A landscape with many valleys, sampled at points; each row gives a point and its height.
From any point a ball takes the steepest step (drop divided by distance) to one of its 5 nearest points. It stops when none of these is lower. Distance is the straight distance between rows; heights are no part of it.
J_518: [127 126  52 127 126 139 154 113 103]  (h 5.49)
J_482: [103 122 113  54 112  71 153 185 112]  (h 3.57)
J_534: [ 83 170 101  83 166  70 142 112 114]  (h 1.99)
J_144: [ 83 150 170  63 154  83 152 161 116]  (h 4.00)
J_391: [119 139  78 108 162 136 154  94 132]  (h 2.22)
J_501: [132 118 120 151 104 127 145 128 128]  (h 1.42)
J_182: [162 125 117 169  91 142 137 157 126]  (h 4.37)
J_480: [109 136 189  85 156  87 133 149 136]  (h 4.38)
J_853: [137 126  89 149 115 146 148 125 113]  (h 4.33)
J_750: [ 87 159 134  89 170  74 135 117 116]  (h 2.56)
J_259: [173 129 131 178  98 167 126 159 134]  (h 0.90)
J_900: [187 137 132 180 111 195  75 146 138]  (h 5.51)
J_895: [122 132  24 109 122 119 159 107  89]  (h 6.54)
J_292: [132 116 109 137  86  92 131 143 109]  (h 1.54)
J_142: [ 92 170  89  95 170  92 156  96 125]  (h 1.41)
J_33: [115 133  56 133 158 165 123  96 107]  (h 3.62)
J_614: [134  96 157 127  90  96 123 166 106]  (h 4.50)
J_620: [116 125 125 120 134 111 131 109 150]  (h 5.09)
J_934: [137 131  49 149 129 157 136 120  86]  (h 5.90)
J_585: [ 95 136 137  61 140  75 145 170 118]  (h 3.73)
J_380: [154 144 161 185 135 210  78 102 133]  (h 4.06)
J_167: [177 162 133 186 124 200  68 110 130]  (h 4.46)
J_922: [111 109  79  92  91  82 126 149  95]  (h 3.59)
J_315: [144 140 138 173 138 201  89 112 125]  (h 3.75)
J_210: [164  99 194 165  87 106 114 173 130]  (h 7.37)
J_407: [173 143  98 181 119 185  82 137 111]  (h 4.41)
J_891: [133 120 179 157 126 178 130 114 159]  (h 2.85)
J_781: [169 110 194 187  81 126 114 170 152]  (h 8.19)
J_929: [144 132 172 167 133 206 112 121 141]  (h 2.75)
J_22: [128 102 195 147 118 125 117 121 165]  (h 4.04)
J_995: [128 107 213 115 145 111 114 133 153]  (h 4.81)
J_64: [143  95 219 167  99 123 111 151 149]  (h 8.83)
J_433: [130 108 223 163 113 149 118 125 177]  (h 4.83)
J_583: [117 124 188 104 155  98 117 129 146]  (h 4.05)
J_35: [114 127 137  91 136  84 122 127 131]  (h 1.91)
J_795: [119 109 133 100 117  86 126 138 121]  (h 3.15)
J_249: [127 120 192  88 142  93 132 155 143]  (h 4.53)
J_327: [112 129 159  69 144  81 136 159 124]  (h 3.99)
J_170: [110 158  62  97 165 110 158  96 123]  (h 1.56)
J_181: [154 121 193 184  91 159 120 148 157]  (h 5.41)
J_857: [148 151  71 172 126 174 104 124 102]  (h 4.54)
J_902: [119 129  53 115 104 103 158 116  97]  (h 4.10)
J_574: [138 128 133 160 125 184 130 127 129]  (h 6.18)
J_108: [111 145  63  93 138  89 150 109 122]  (h 2.82)
J_681: [177 141 129 173 112 187 109 152 126]  (h 4.28)
J_13: [130  92 211 129 117 110 115 145 147]  (h 1.31)
J_937: [117 128  73 117 108 104 147 112 120]  (h 4.31)
J_106: [135 144 145 168 151 208  82  78 138]  (h 3.66)
J_949: [123 115 171 127 133 113 123 118 162]  (h 1.58)
J_414: [101 144  94  90 148  75 137 115 124]  (h 2.98)
J_135: [133 128 158 153 153 202 106 100 147]  (h 3.65)
J_209: [124 131  77 118 140 141 145 105 120]  (h 3.38)
J_645: [121 131 137 122 144 137 144 104 159]  (h 0.87)
J_557: [127 133 127 152 155 193  94  90 134]  (h 3.18)
J_130: [123 114 146 114 120  95 120 127 133]  (h 3.71)
J_66: [130 125  73 146  94 120 149 127 104]  (h 1.93)
J_916: [104 122  86  91 113  79 130 127 112]  (h 3.89)
J_711: [118 129  69 139 161 169 113  95 111]  (h 3.14)
J_229: [109 142 143  97 159  86 127 121 138]  (h 3.08)
J_755: [153 130 145 167 109 170 135 144 137]  (h 4.65)
J_828: [125 122 101 129 107 116 144 113 123]  (h 4.29)
J_151: [117 150 104 107 163 128 149  97 145]  (h 1.67)
J_591: [134 143 116 167 141 191  92  91 119]  (h 3.20)
J_775: [133 111 157 163  95 130 127 135 144]  (h 5.80)
J_789: [ 87 143 127  53 140  65 165 182 111]  (h 3.67)
J_731: [120 151  96 110 188 151 147  91 140]  (h 2.09)
J_114: [120 146  79 111 186 152 146  91 132]  (h 2.24)
J_845: [144  88 196 133  91 105 124 176 113]  (h 6.92)
J_973: [147 152 100 172 136 187  92 108 109]  (h 3.74)
J_502: [124 123 102 137 135 160 144 107 125]  (h 4.09)
J_702: [128 104 149 142  96 101 121 133 128]  (h 4.97)
J_491: [176 108 172 179  76 124 115 178 150]  (h 7.77)
J_271: [109 130  49  95 115  86 146 112 105]  (h 3.98)
J_379: [109 164  82  98 179 113 164  92 128]  (h 1.09)
J_648: [124 133 116 130 176 175 122  94 142]  (h 2.89)
J_368: [117 100 138  75  93  88 139 179 102]  (h 3.55)
J_383: [120 100 117  92 101  83 128 159  99]  (h 3.53)
J_814: [126 119 163 145 115 137 133 118 155]  (h 4.93)
J_559: [108 113 101  77 118  74 131 153 100]  (h 3.58)
J_820: [150  98 176 152  88 103 122 162 116]  (h 5.46)
J_174: [128 124 135 143 130 160 137 107 148]  (h 5.69)
J_840: [147 128 182 177 111 185 128 132 150]  (h 1.08)
J_118: [113 143  86 109 152 110 149 103 139]  (h 2.23)
J_226: [112 139 162 106 160  93 126 115 150]  (h 3.72)
J_764: [136  94 191 121 102 102 122 157 127]  (h 5.11)
J_935: [112 148 119 100 158  94 143 103 139]  (h 2.35)
J_321: [124 131 100 144 149 180 114 104 120]  (h 1.92)
J_966: [169 141 155 179 117 191 103 144 136]  (h 4.08)
J_392: [111 128 118  77 139  77 125 143 123]  (h 3.13)
J_970: [118 129  97 118 120 106 141 108 132]  (h 4.32)
J_82: [179 122 160 186  77 156 116 172 162]  (h 6.37)
J_243: [127  93 174 101 111  98 122 152 128]  (h 4.02)
J_378: [122 130  42 115 144 143 149 101 106]  (h 5.63)
J_281: [ 74 152 132  60 161  69 152 159 101]  (h 3.52)

For each start below, name the point where the ball stops.
J_249: J_949
J_407: J_321
J_922: J_501
J_380: J_840
J_559: J_35
J_106: J_321
J_243: J_35
J_970: J_379
J_368: J_35
J_327: J_35
J_934: J_321
J_135: J_840
J_378: J_379
